Each row is a point on a landscape with many peaks, with its height.
From any point a climber steps to the highest of the 2 points nearest to it. It stops when none of these is higher. Distance is the straight distance between rows; heights are no part of it.
z_358: [ 90  85 157 135 155 136 120 138  94 141 140 114 146 138  92 115 133 156
 133 101 118 133 178 132 146 144 133 131 123 145 159 132 114 154 135 146
 108  86 107  55 120 156 155  94 135 123 128 154 109 140 176 183 125  82
 144 160]  height 479
z_129: [172 130 107 151 148 120 204 131 161 130 113 173 189 182 133 102 114 152
 180 128 147 144 158 106 101 185 127  99 156 154 137 187 142 145 134 186
 118  95 127 103  89  75 163 120 152 120 185 184 141 127 131 175 124 110
 120 117]  height 134
z_757: [190 176 142 133 185 110 127 181 119 114 128 142 110 136 123 104 147 135
 138 118 122 129  92 145  92 187  75 153 112 123 127 101 137  98 101 154
 165 139 131 143 200 114  99 109 149 135 135 139 115  97  61 110  94 136
 138 152]  height 619
z_462: [119 137  93 156 177 112 123 154 116 154 122 145 156 172 145  97 113  84
 100  93 138 175 161 148  46 161 136 124 146 135 109 133 168 117 128 162
 133 128 197 110 148 146 137 115 103 122 129 109 136 120  88 118  83 124
 117  85]  height 622
z_127: [118 144 180 123 134  99  95 156 126 112 118  62 132  74 102 130  75 112
  96 106 131 128  94 162 205 139 109 146 112 105 160  88 108 148  92 106
 129 148 127 145 121 115 110 149 115 188 131 106  64 158 112 100 196 132
  75 130]  height 345
z_882: [ 92  92 102 164 142  94 149 135 119 168 104 136 153 190 164 148 156 152
 104  88 166 115 153 145  71 105 172  80 162 134 133 162 141 161 178 136
 116 110 137 115  86 142 179 126 100  80 109 160 149 118 171 128  88  89
 169 119]  height 461
z_260: [ 87 100 115 171 174 185  79 126 119 145 166 130 119 166 148 127  52 117
 119 134 105 165 150 130  85  99 159 163 134 115 135 106  92 105 181 121
 110 160 146  98  98 154 126 113  87  66 123  95 148 128 185 152 122 146
  98 101]  height 441
z_474: [118 133 137 134 131 176 100 109 115 175 183 106 117 160 156 146  94  93
  96 130 107 148 147 111 146 100 159 167 122 127 110  94 154 148 160 118
 144 122 160 109 102 158 114 156  83  77 129 111 140 169 182 120 119 145
  82 113]  height 392
z_240: [123  82 133 139 123 163 114 174 138 156 146 133 141 117 145 159 102 198
 138 173 128 127 143  97 166 152 119 172 126 101 118 148 147 112 124 158
  91  73 130 149 128 184  87 108  91  40 134 147 132 130 157 149 159  89
 129 110]  height 142
z_270: [117 134  70 163 167 146  77 130 116 111  84 179  97 117 117 127 119 126
 139 128 168 126 123 184  78 114 117 123 114 147 142 122  92 100 119 153
  99 192 162 150 174 107  97 154 124 148 106 131 111  72 117 119 124 157
 167  84]  height 190
z_74: [126 138 188  86 122 165 102  82 110 159 168 107  92 123 104 119 163  96
 114 101  90 142 138 143 135  68 145 165  89 135 115 101 115 136 131  72
 143 179 106 107 115 128 126 159 127 116  81 108 128 151 143 126  76 144
  87 133]  height 335
z_220: [153  98  91 105 131 183 195  68 163 126 152 164  79 138  92 113 120  93
 158 106 139 127 152 116  75  86 187 135 174 106  85  79 152 111 123 131
 132 182 147  96 124 139 161 109 154 135 101  95 162 156 156 137  48 168
  88 163]  height 427
z_73: [105  84 113 137 153 151  90 112 114 109 166  83  96 108 146 159  58 133
 104 172 113  91 124  59 185 122 145 148 103 100  88  78 126 101 153 131
 139 151 128 132 137 141 153  82 144 121 158  84 151 107 157 144 110 170
  88 123]  height 592
z_391: [163 149  86 156 134  74 202 109 150 127 103 183 179 161 123  82 135 112
 135 129 142 142 160 128  55 161 111  86 164 167 119 181 140 136  93 151
 142 116 145  90 116  89 163 156 156 186 168 180 149  92 118 147  92 106
 145 114]  height 126
z_310: [116 120 114 119 119 126 112 166 102 144 142 113 126  98 150 130 119 161
 104 150 109 146  98 126 108 120 203 141  70 114 112 138  73 148 120  69
 127 133  71 187 119 150  75  91 116  78  85  87 156 125 179 103 158 121
 113 104]  height 451
z_962: [155 191 120 130 129 150 122 121 154  98  69  86 119  69 134 113 125 123
 138 145 105 113 111  95 169 150  62 129 197 118 153 110 131 121  71 120
 126 163 154 120 146 129  93 162 148 175 117 144  67 117  47  76 189 166
  98 163]  height 130
z_161: [113 113 130 104  79 165 122 137  71 111 174 108 103  88 163 157 171 111
  81 170 105  91 149 106 163  59 151 133  97 118  53 140 147 115 147 130
 133 125 124 136  83 144 144 122 121  97  79  79 147 161 163 108 116 163
  93 107]  height 426
z_349: [137 130  39 161 130  27 129 160  86  81  67 135 133 144 162 124 133 140
  86 147 130  79 132 149 109 167 139  93  92 128 104 195  97 121 101 140
 145 168 145 182 163  84 132 135 108 171 145 159 141  82 148 110 146 125
 136  93]  height 103
z_702: [ 83 122 110 111  94 147  91 129 106 144 140  88  97 101 161 120 141  90
  83 177 104 120 142 115 165  60 182 148 123  99  71 102 129 124 157  92
 115 161 155 140 127 158 140 107  85 117  87  77 147 167 129 100 100 177
  74  82]  height 455
z_55: [152 152 171  88 111 177 136  54 171 129 118  93  97 103 137 116 143 102
 122 134 154 145 135  91 148  85  77 167 149 113 104 136 154 119 129 109
 149 145 135 118  98 114 130 153 160 205 120  95 128 156  84  94 121 190
  64 149]  height 168
z_284: [112 125 173  94 135 115 126 121 125 164 125 123 149 166 103 118 149 117
 132  65 125 161 169 137 147 125 116 120 122 149 173 126 163 163 124 135
 131  79 127  92 155 154 138 116 132 125 129 141 123 160 117 157 104  73
 142 176]  height 523
z_188: [116 114 162 154 161 161 121 113 121 190 189 132 138 169 106 116  56 137
 145  99 113 186 170 123 127 126 158 145 148 135 175  81 168 141 170 153
  86 100 146  93  87 160 138 133 101  81 136 139 129 125 192 193  95  90
 125 141]  height 54
z_737: [188 152 110 139 102  52 176 151 142 101 116 170 186 128 121  99 131 149
 135 155 140  93 115 119 119 188  92  95 156 169 109 184 165 129 105 129
 153 113 136 144 154 100 132 139 134 163 169 204 151  88 109 154 132  93
 169  91]  height 118
z_898: [162 163 141 125 110 168 112 107 153 111 146 196 115 104  94  91 161 163
 202 169 103 133  63 105 148 109 154 147 108 133 113  96  83 142 118  76
 144 165  76 127 140 124 105 108 142  83 132 114 157 113 124 123 127 137
 150 138]  height 639
z_104: [179 131 141 190 142  90 125 213 102 105 166 171 169 134 122 103  86 154
 115 114 162 127 157 165  59 201 138 106 104 186 125 120 110 113 168 145
 140 110 121 152 156 116 123 112 130 157 137 187 134 104 120 180  81  73
 180  90]  height 83
z_699: [ 78 133 140 150 152 130 118 154 115  85 126 109 127  84 128 122  67 150
 114  92  95 110 152 143 129 164 114  92 141 125 170  65  79 121 137 149
  99 159 123  84 115 122 154  86 143 176 149 161  84 124  89 149 176 141
 143 184]  height 414
z_413: [128 129 126 113 110 195 115  97  92 160 176 114 143 116 163 120 177 139
 136 160  90 172 144  87 121  75 156 149  97 124  81 120  91 144 154  94
 135 121  72 106  54 127 132 179 138  92 105  86 158 140 176 124 126 148
 111 141]  height 531
z_824: [137 128  72 174 153  63  96 135 121 118  99 162 121 208 101 158  98 154
 103  97 194  83 101 181 141 160 158 110  95 150 171 127 116 113 142 144
 153 147 159 172 167 118 164 166 109 177 131 135 122  87 171 130 163  83
 161 117]  height 91
z_227: [184 148 121 137 139 173 149 140 146 163 166 158 142 154 163 156 181 133
 169 131  98 136 118  89  95  65 152 158 142 106 122 100 117 141 150 128
 137 125 122 114  78 149 145 152 114  19  99 118 166 135 169  89  84 122
 154 125]  height 709
z_157: [113 130  95  92 132 136 114 118 126 175 105 120  95 135 149 131 201  87
 111 122 142 128 134 150 102  56 122 130 132 103  84 151 164 122 117 125
 132 154 161 113 166 136 140 127 117 123  79 114 121 152 114 104  82 160
 104 109]  height 562
z_478: [108 100 123 141 109 123 145 111 131 166 128 128 155 208 170 184 154 197
 118 107 159  88 142 129 136  97 174  98 153 132 129 177 151 156 182 132
 123 104 110 134  82 113 192 186 108  90 106 178 153 131 202 137 124  92
 155 146]  height 489
z_742: [140 180 113 131 115 165 137 119 152 135  95 165 131 153 137 137 168 125
 194 193 122 146 108  74 109  84 126 139 160 115 145 166 105 143 114 159
  93 112 124 132 130  92 113 160 144  67 160 147 149 111 157 129 142 140
 160  99]  height 160
z_455: [ 97  73 157  81  61  98 134 154  56 111 143 104 118  74 170 172 181 117
 104 184 111 110 137 119 155  92 160 102  83 118  87 169 150 113 129 120
 131  88  91 161  94 137 128 122 147  97  75  82 116 169 177 120 156 145
 115 149]  height 496
z_854: [143 145 116  79  75 153 199  56 178 117 118 138 140 130 111  78 170 127
 184 129  95 122 102 127 144 113  34  88 171  91 180 128 114 110 101 101
 154  91  76 115 124 139 151 147 146 129 163 172 160 134  73 143 155 135
 154 158]  height 234
z_966: [146 137 126  95  74 141 142 105 134 106 134 109 107  75 147 123 211 115
 132 176 112 101  91  90 164 105 121 128 121 102  63 126 144 111 114  68
 164 122  86 118  98 142 126 124 154 136 144  79 127 148  87  91 116 145
 118 153]  height 302
z_804: [120 162 149 132 131 150 118 112 164  94  97  68 117  57 170 128  99 113
 103 134 115 122 140  98 172 132  85 154 157 107 108 128 132 106 118 124
 124 172 145 110 110 127 132 132 144 190 129 107  90 140  72  93 167 180
  75 151]  height 146
z_272: [124 140 156 150 162 144  95 112 120 157 162 148 127 135  65  99  79 108
 135  86 126 190 157 172 123 116 138 125 128 141 183  68 153 148 137 136
  99 131 157 119 136 143  92 147  85 153 148 136 116 115 151 169 114 113
 150 137]  height 64
z_99: [139 133 149  82 121 136 140 135 121  90 174 108 104 100 128 133 145 139
 163 145  82 110  64  73 171 167  99 150 121  94 124  77 138 119 115 107
 153 117 104 111 136 148 105  97 150 107 174 116 125 157  97 140 168 133
 126 180]  height 587
z_731: [102  94 108 145  80 155 160 126  93 142 132 137 129 176 177 186 163 156
 104 116 122  77 163 145 112  58 137 101 115 116  98 217 121 124 179 157
 131 138  96 145  62 106 182 169 113  72  89 140 151 127 216 134 115 129
 112 131]  height 551
z_268: [139 107  79 135 135 168 214 123 144  91 152 154  95 143 100 131  81 114
 138 109  98 129 165 127  94 113 142 106 145  95 120 160 155 114 124 175
 109 174 141 104 115  97 139  91 138 140 189 109 132 147 201 170  87 170
  96 155]  height 328
z_892: [ 94  86 195  61 106 123 124 117 121 114 128 109  71 143  80 168 102  55
  79  83 109 106 172 194 116  97 133 150 120 134 157 120 152 117 142 134
 121 146 148 166 161 162 133 126 121 140  91 102  92 163 150 150 102 153
 110 163]  height 277
z_823: [127 103 169 114  83 161 145 146 108 150 154 130 158 126 132 137 133 213
 184 168 110 129  96  95 191 162  93 162 134 104 147 136 160 146 110 124
  87  48 122 142  95 165  94 137  97  61 127 131 150 130 138 160 164  61
 124  87]  height 158
z_827: [143 190 129  96 105 125  93  48 150 176  74  99 140 152 125  92 156 110
 153 136 168 180 115 113 132 100  79 129 174 139 170 164 171 117 114 117
 155 114 135 131 138  88 103 206 161 189 117 127 166  90  66  91 132 115
 150 152]  height 213
z_780: [116 157  96 131 116 103  98 177  99 122 118  97 115  94 142 122 142 134
 107 138  96 135  80 162 130 111 157 122  70 113 121 127  76 158  98  61
 130 155  83 175 144 107  85 130 140 152  73  82 112 129 162  92 148 141
  91 117]  height 397
z_763: [123 148 158 127 125  95 134 144 136 173 116 127 154 179 135 128 129  94
  80  83 138 177 158 132  79 153 154 110 148 149 130 128 179 148 152 155
 137  79 165 136 140 159 144 115 108  91 125 121 134 137 105 117  67  97
 139 137]  height 574
z_761: [147 155 149 105 128  77 156 154 113 124 106 130 157 147 138 125 191 165
 159 123 103 104  78 115 124 178  91 113 123 115 135 136 133 146 123 158
 155  80  80 151 159 101 144 101 151 102 178 162 142 128  67 143 141  98
 160 164]  height 517
z_570: [ 94 119 112 112 133 117  93 162 103 173 131 113 113 162 180 159 171  92
  88 130 128 126 125 135 103 101 145 129 110 121  84 148 156 125 154 132
 155 126 150 163 150 138 124 114 101  61 111 120 129 155 133  92 101 147
 137 112]  height 640
z_11: [164 159  98 128 109 182 157  92 116 178 207 134 162 127 145 122 169 125
 165 178  89 176 142  58 131  72 154 150 163 107 123  90 134 143 142 100
 131 115 114  76  50 153 156 153 121  42  99  82 181 130 189 115  98 107
 135 121]  height 673
z_639: [ 96  86 134 109 111 132 154 115 141 114 104 151  92 143  82 151 119 100
  89  58 162 117 173 182  87 106 129 103 149 147 138 138 157 135 143 156
 111 136 148 132 149 151 132 116 119 168 112 143  95 136 146 166  93 132
 140 145]  height 253
z_302: [127 109 171  66  97  95 128 149 165  99 153 119  83  45 106 173 123 103
 125 143 131  90  90 148 162 147 130 126 126 108 109  84 146 117  98 116
 118 124 122 170 146 145  92  91 156 147 121 111  92 149  81 127 160 126
 127 110]  height 456
z_475: [137 150 156  98 120  96 135 175 123 102  99 101 124 106 158 136 175 148
 163 119  79  90  64 105 147 180  81 110 135 100 146 104 125 133  96 116
 144 113  89 148 142 114 113 123 153  91 146 151  94 139  40  98 179 122
 130 171]  height 509
z_902: [119 126 174 113  64 138 145  82 162 136 135 140 158 110 128 118 124 143
 179 134 125 138  69 116 210 155  69  96 153 144 145 147 182 167 129  81
 114  64 123 133  94 138 104 158 119 130 149 116 188 138  70 132 166  89
 147  82]  height 197
z_454: [ 67 125 167 125 138 145  86  86 104 136 123 128 124 146 121 108 153 107
 113  85 114 170 158 157  98  83 129 120 102 142 132 135  89 145 137 101
 115 129 101  78  90 116 148 163 125 144 102 123 125 123 141 154 101 118
 119 135]  height 386
z_334: [104 114 109 165 175 126  99 160  90 102 144 128 135 108 110 106  70 168
 135 123 108 151 153 155 119 160 135 108 119 142 155  82 103 116 149 146
  87 126 113  94 124 143 138  77 132 165 164 144 106 117 155 188 149 113
 155 143]  height 440
z_322: [ 98 101 121 145 159 136 108 128 140 115 119 108 131 172 152 149 114 110
  96  75 140 120 155 148 135 147  92 123 105 131 106 184 142 134 140 168
 166  99 126 112 118 130 162 108 144 133 158 124  96 178 138 138 155 147
  98 165]  height 563
z_351: [131 146 103 126 120 156 118 148 145 112 146 162 107  80 118 111 129 152
 143 152 107 105  91 105 134 120 206 166  78 127  95 110  96 138 132  61
 145 187  88 151 136 136 100  61 123  68 101  91 155 122 155 116 126 153
 133 117]  height 525
z_723: [156 144 104 150 201 121 137 151 152 120 129 153 130 146 141 104 120 102
 137 115 129 131 141 131  57 177 103 144 129 143  98 147 133  90  97 165
 164 135 152 115 157 101 124 125 163 141 157 148 118 115  76 145 101 140
 119 117]  height 690
z_401: [131 123 120 156 143 159 149 112 154 137 107 157 160 183 142 139 125 170
 191 153 151 148 139  94 110 130 119 139 136 119 140 196  97 143 138 190
  95  96 105 122  89  89 157 149 143  76 182 165 136 119 160 157 157 124
 145 118]  height 145
z_717: [115 110 182  78 118 120 129 150 127  92 171 133  76  99  69 157  83 106
 104  77 108 110 120 189 126 106 133 134  95 118 159  91 111 125 116 122
 117 164 103 168 154 123 120  99 127 158 112 108  94 150 165 146 148 145
 123 158]  height 304
z_54: [137 180 140 110 120  96  87  90 144 194  99 101 117 155 142 130 168 140
 115 127 172 144  87 146 133 109 118 132 141 125 133 143 201 131 144  99
 152 131 158 183 149 117 101 192 127 171  99 127 138  97  89  83  86 120
 122 109]  height 236
z_647: [149 115 107 182 173  76  93 183  92  87 129 157 135 139 127 102  86 110
 111  94 182 116 168 181  69 209  95 126  88 190 137  94 100  93 143 138
 151 144 159 158 159 152 131 139 130 191 121 159  96  90  93 152  98 111
 157  98]  height 79
z_412: [152 165 171 113  92 160  93  86 147 116 117 126 108 108  91 113 136 109
 150 165 131 165  82 126 164  85 123 165 159 143 148 128 103 147 103  75
 125 158 154 131 160  90  58 175 118 144 143 102 138 126 130  88 155 139
 147 110]  height 100
z_10: [124 152  81 156 136 162 101 138 142 119 104 183 123 115 150 137 123 128
 148 178 136 142 127 101 103  91 150 138 137 138 135 154  74 118 131 139
  87 160 150 145 145  91  97 132 116  80 130 144 138  94 157 112 147 151
 178  68]  height 175
z_857: [131  99 109 100 112 157 190  93 132 126 130 146  83 140 113 130 150  83
 111 121 136 107 162 125  76  55 142 123 140 106  80 145 178 109 112 154
 125 163 159 104 138 146 153 117 113 122  96 102 145 166 137 111  64 180
  84 133]  height 492
z_803: [172 156 138 119 147  51 172 180  97  87 110 140 141 154 108 114 144 136
 142  96 132 123 121 143  79 201  88 110 117 131 153 134 116 130 107 177
 177 118 108 133 175 111 137  83 150 128 166 166 119 127  87 143 147 117
 174 191]  height 560
z_751: [141  95 146  98 118  85 172 107 187 125  84 146 121 136  80 125 107 122
 107  56 193 105 169 160 108 149 111  77 161 187 127 155 197 147 138 150
 123 122 150 138 151 155 141 114 150 190 114 176 107 135  90 161 116 133
 155 147]  height 237
z_656: [159 162 167 105  88 163 131  60 185 147 134 151 108 114 113 120 112  86
 146 164 159 187  97 107 119 108 128 143 173 165 146 114 129 153 147  98
 111 128 157 132 129  98  93 185 114 112 141 120 167 127 101 104 108 139
 165 116]  height 88
z_587: [136 101 101 182 166  64  90 165 123 106 107 136 143 175 100 136  77 112
  81  82 220  90 132 178 150 195 133 113  94 195 156 117  99 129 154 141
 157 137 165 170 171 151 149 121 111 188 121 128  90 102 114 136 139 109
 160  92]  height 85
z_658: [139 137 131 126 162 160 110 108 144 122 161 106 116 117 142 130 100 132
 156 157 105 132 117  65 185 135 123 162 129  97 104  80 150 121 110 139
 146 131 155  95 133 123 124 110 156 131 188 100 142 135 125 145 148 153
  97 137]  height 692
z_855: [163 145 105  92 151  96 161  81 149 150  73 104 135 143  88 119 130 133
 119  74 169 134 151 148 105 131  70 114 148 153 141 143 197 127  99 139
 145 109 154 131 163 153 114 142 150 215  86 163 109  97  64 130 128 119
 148 156]  height 222
z_536: [ 63  96 119 106 108 121  99 133  92 121 145  73 105  94 140 149  79 106
  71 176  69 121 144 104 146 116 182 148  95 110 102 104 134 104 150 122
  96 141 135 147 146 146 138  81 109 137 133  74 141 132 155 136 112 157
  89 113]  height 518
z_989: [141 128 148 112  83 168 164 105 155 120 180 159 125 100 109 124 118 163
 193 175 101 136  75  96 179 158 114 132 142 114 138  91 156 142 135  98
  97  85 114 132 106 131  86 133 111  93 172 116 168 128 115 150 135  96
 150  91]  height 178
z_522: [133 143 131 100  92 113 115 137 137 112 109  86 104  68 156 115 168 119
 102 169 109 122  63 128 145 131 140 134 116 104  95 125 117 116 105  38
 143 163  97 162 125 126  98 114 147 172 109  83  97 141 103  64 126 147
 100 128]  height 349
z_689: [163 134 194 121 130 177 106  71 149 163 164 163  91 128  59  94  84  95
 171 130 125 190 131 136 133  87 139 162 152 149 181  77 132 135 135 114
 106 153 145  99 139 100  83 179 104 135 138 136 159 140 118 137  98 160
 138 162]  height 75
z_643: [113 107 172  95 112 121 101 115 165 136 147 110 109 100 139 154 137 103
 116 120 151 101 105 117 191 127 112 148 109 136  94 127 194 144 139 125
 133  97 137 157 116 156 112 140 133 111 112 110 113 160  67 115 146 138
 108  90]  height 508
z_421: [149 172 139  81 103 157 113  53 149 156  84  73 142 121 140  98 168  99
 164 144 153 169 119 103 149  73  53 138 170 106 147 147 134 113 102 100
 163 126 119 113  98  95 117 190 183 214 116 139 121 133  84  83 146 170
  90 168]  height 192
z_234: [ 89  67  91 206 164 117 123 158  80  75  76 118 158 159 102 126 118 165
 101  94 185  89 134 163 142 148 133 110 106 154 161 144  45 145 156 139
 114 130 126  85 147 147 160 107 116 183 127 126 100 101 183 124 145 129
 157 109]  height 429
z_865: [103 150 170 131 129 108  94 120 149 101 100  95 147  94 146 145  94 159
 119 127 128 117  87 137 178 141 105 119 113 139 152 117  67 153 113 109
 100 117 108 145 112  89 126 155 133 179 128 140 102 124  96 101 204 132
 121 115]  height 365
z_502: [104 158 166 133 157 168  80  92  94 153 133 117 136 116 140 104 145 137
 162 159  77 197 126 114 130 103 121 147  90 148 139 134  57 142 125 112
 101 121  69  78  98  93 126 166 142 114 124 130 141 118 136 132 149 132
 122 148]  height 437
z_394: [104 114 183  97 136  75 125 162 124 111 125  95 115  84  64 140  78  83
  70  80 147  97 134 221 162 124 120 148 118 118 183  80 105 137 102 142
 114 152 127 176 138 135 132 116 102 193 101  97  59 144 125 134 186 139
 102 159]  height 325
z_92: [133 165 146 153 144 155 116 127 149 177 189 143 163 101 135 121  89 121
 146 164 105 185 132  91 105 142 170 155 139 143 106  59 145  94 166 143
 114 128 149 115 112 129 112 100 121  93 158 127 165 101  97 144  82 117
 147  80]  height 101
z_408: [129  87 109 155 151 146 154 150 157 153 168 144 154 140 163 158  92 151
 119 145 143 138 177 101  94 148 154 142 135 113 103 140 157 106 164 170
  91  92 150 133  76 175 137  79  95  39 143 157 130 133 137 146 126 111
 141  89]  height 127
z_345: [129 108 100 151 164 158 120 156 155 131 165 145 136  80 170 146 110 140
 149 165 113 127 151  93 120 171 144 140 104 140  76 113 124  73 136 163
 102 106 127 124 122 128 116  87 146  83 164 156 123 129  79 155 121 127
 139  93]  height 114
z_550: [ 72  64  84 204 168 130  93 159 106  82  89 131 147 144 141 119  76 154
  92 111 157 124 171 150  97 176 132 113 108 154 127 179  55 104 152 143
 103 121 133 122 121 108 152  85 113 142 143 147 125 100 143 135 141 131
 117 102]  height 453
z_744: [125 156  97 131 173 104  99  86 118 127  68 138 115 154 102 117 151 135
 148  89 163 133 127 154  88 123  73 121 113 131 166 119 118 106  98 150
 135 149 145 117 163 120 125 177 142 193 108 152 118  73 103 129 117 123
 164 152]  height 206
z_848: [149 118  95 111 138 174 197  79 155 108 151 171 110 146  79  91 112 100
 176 102 101 150 134 114  61 107 148 118 147  96 144 109 131 101 101 136
 126 185 101  75 121  97 138 108 173 163 153 107 142 136 159 155  85 161
  98 175]  height 371
z_465: [126 138 118 173 118  74 114 165 149  93  71  90 171  99 152 150 102 179
 130 158 145  90  79 109 197 168 143  80 144 154 145 135  67 153  90 109
 101  91 122 155 132 107 138 149 151 190 121 156 115  94  92  93 234  97
 126  94]  height 381
z_40: [165 164 148 102 153 124  99 100 119 179 129 133  90 137  82 103 176 120
 137 104 126 152  96 159 115  94 114 176 102 115 143  97 127 142  98  79
 147 172 115 132 180 130  94 153 125 127  74 117 123 111 118  97  85 119
 132 151]  height 287
z_315: [113 125 142  94  93  65 161 173 129  64 124  98 123  39 110 159  97 113
  96 150 101  92 114 130 148 168 137  90 160 106 151 110 123 114  77 116
 115 142 132 155 147 125 105  76 150 148 133 119  81 152  90 117 222 125
 131 174]  height 421
z_649: [153 161 158 122 138 105  59 125 106 182  86  85 115 130 116 110 188 132
 131 119 163 151  75 170 150 119  99 174 123  99 168 117 148 124 107 101
 159 147 121 156 166  97  84 181 129 168  77 126 108 110 116  57  94 116
 106 122]  height 257
z_883: [122  87  26 172 140  30 125 146  71  96  90 148 132 180 116 143 123 148
  96 114 186  70 143 174 106 179 180  95 109 142 144 152 107 121 144 149
 156 175 165 143 158 112 170 125  91 173 138 139 148  86 175 127 127  94
 176  95]  height 97
z_505: [183 170 142 185 148 147 127 178 114 141 185 177 182 108 132 100  97 165
 139 162 115 172 138 115  53 173 143 129 118 152 126 106  99  99 165 148
 106 114 115 139 132 107  96 106 129 110 136 158 163  79  96 162  88  97
 175  82]  height 90
z_941: [131 164 144  89  75 125 154  92 171 137 110 128 150  94 100 104 158 132
 164 136 112 139  87 135 185 126  50  86 161 123 162 140 159 138  84  99
 132  88 129 122 143 144 102 152 132 165 145 147 139 126  63 128 161  94
 153 126]  height 212
z_43: [114 105 124 115 109 164 143 119  92 148 177 102 100 176 155 163  87  65
  81 104  98 114 181 130 124  96 167 138 141 116 145  98 153 140 180 151
 119 126 159 107  74 184 165 157  68  69  87 104 142 158 213 158  90 141
  77 131]  height 352
z_527: [139  84 109 185 159 114 152 194  81  92 104 116 177 138  86 113 117 180
 142 112 173  76 131 144 178 174 128 123 116 155 186 103  56 164 128 157
 114 121 116  82 159 170 151  90 126 168 136 147  76 114 171 136 198 126
 178 149]  height 410
z_628: [120 100 108 129 127 171 196 126 123 110 178 164  86 149 116 141  84  95
 120 102 107 125 189 111 103  80 165 116 167  83 155 144 159 132 156 154
  92 151 152  85  86 144 166 143 113  95 118  88 140 156 228 156  58 143
  76 165]  height 308
z_253: [146 141 110 141 123  37 143 149 126 130  92 129 169 150 161 127 139 151
  96 150 147 104 112 117 125 160 150  87 119 143  97 195 159 138 116 114
 162 108 146 177 158 100 129 127 118 139 158 166 146 108 115 118 140  87
 160  94]  height 111
z_861: [ 71  82 146  89  89  99 127 160  81 126 110 105 131 116 153 171 156 135
  83 132 125 110 164 159 143 111 153 109 101 134 106 189 114 153 142 130
 118  97  96 135 135 127 159 108 133 113  87 132 116 150 201 138 149 108
 125 128]  height 567
z_730: [161 147 104  84  90 126 198  89 173 102 116 132 131 102 119 105 207 114
 182 151  97 103  85  93 126 131  74  98 152  95  99 121 132  98  92  97
 168 122  80 114 118 135 126 117 156 125 182 137 140 137  52 119 137 145
 129 165]  height 260
z_511: [133 112 116 144 124  55 153 188 122  77  98  89 157  85 151 144 100 159
  93 145 120  90 128 117 154 208 150  84 130 151 133 137  81 142  86 115
 119  95 119 146 145 127 126  65 135 159 129 151  89 135 111 101 199 110
 136 143]  height 398
z_361: [113 110 166 113 116 123 113 134 139 174 167 118 125 137 156 187 150 131
 105 124 134 108  89 123 145 104 145 140  95 128 109 116 136 151 154 123
 137  91 118 181 114 147 107 150 106  44 102 132 137 140 125 107 128 100
 145  78]  height 569
z_250: [ 72 105  88 164 172 163  79 135 123 110 126 120 106 147 158 128 103 111
  88 117 102 135 145 156 105 139 131 136  98 118 114 142  92 103 137 137
 126 133 139 109 131 128 134  96 109 116 146  97 102 149 132 125 131 150
  80 132]  height 499
z_984: [117 128  87 170 187  89 122 153 139 131  84 130 168 190 156 108 135 119
 129  85 152 123 142 133 122 186  97 120 115 139 107 182 138 116 108 201
 168 100 140 104 142 107 173 115 156 125 173 148 113 130  88 126 136 123
 115 147]  height 624
z_507: [147 169 144 136  98 151  74 120 140 134  86  98 131  89 143 110 174 109
 164 177 120 136  89 103 200 118 107 150 166 124 117 124 135 118  77  96
 130 132 170 112 149 121  72 160 146 158 136 123 109 133  89  69 128 141
 103 117]  height 113
z_298: [192 161 115 134 117 193 154 113 160 128 165 205 119 128 112 105 166 158
 203 152 124 135 104  66 136  96 176 157 155 109  94  70 122 137 135 111
 158 145 108 116  96 126 143 109 133  42 140 105 169 138 145 123  96 137
 148 137]  height 589
z_102: [ 74  61 130 142  89 126 162 143  96 116 113 128 135 144 133 163 153 156
 107 122 138  83 200 148 139  98 117 122 122 118 110 232 127 130 141 183
 101 115 104 100  99 131 186 103 105  84  98 138 127 145 204 149 119 105
 119 124]  height 641

Call two points neighbours if one is among the 2 nearest of the other. Go from one point of each pair to the other, from neighbour to neighbour, staying as high as possible. Name the lowest point that can't be avoided.
z_227, z_570: z_647
z_102, z_570: z_865
z_898, z_227: z_298
z_723, z_102: z_882
z_723, z_658: z_475

Where does a climber stop that starts at each point below?
z_989: z_898
z_421: z_227
z_647: z_570
z_744: z_570
z_527: z_723
z_699: z_723
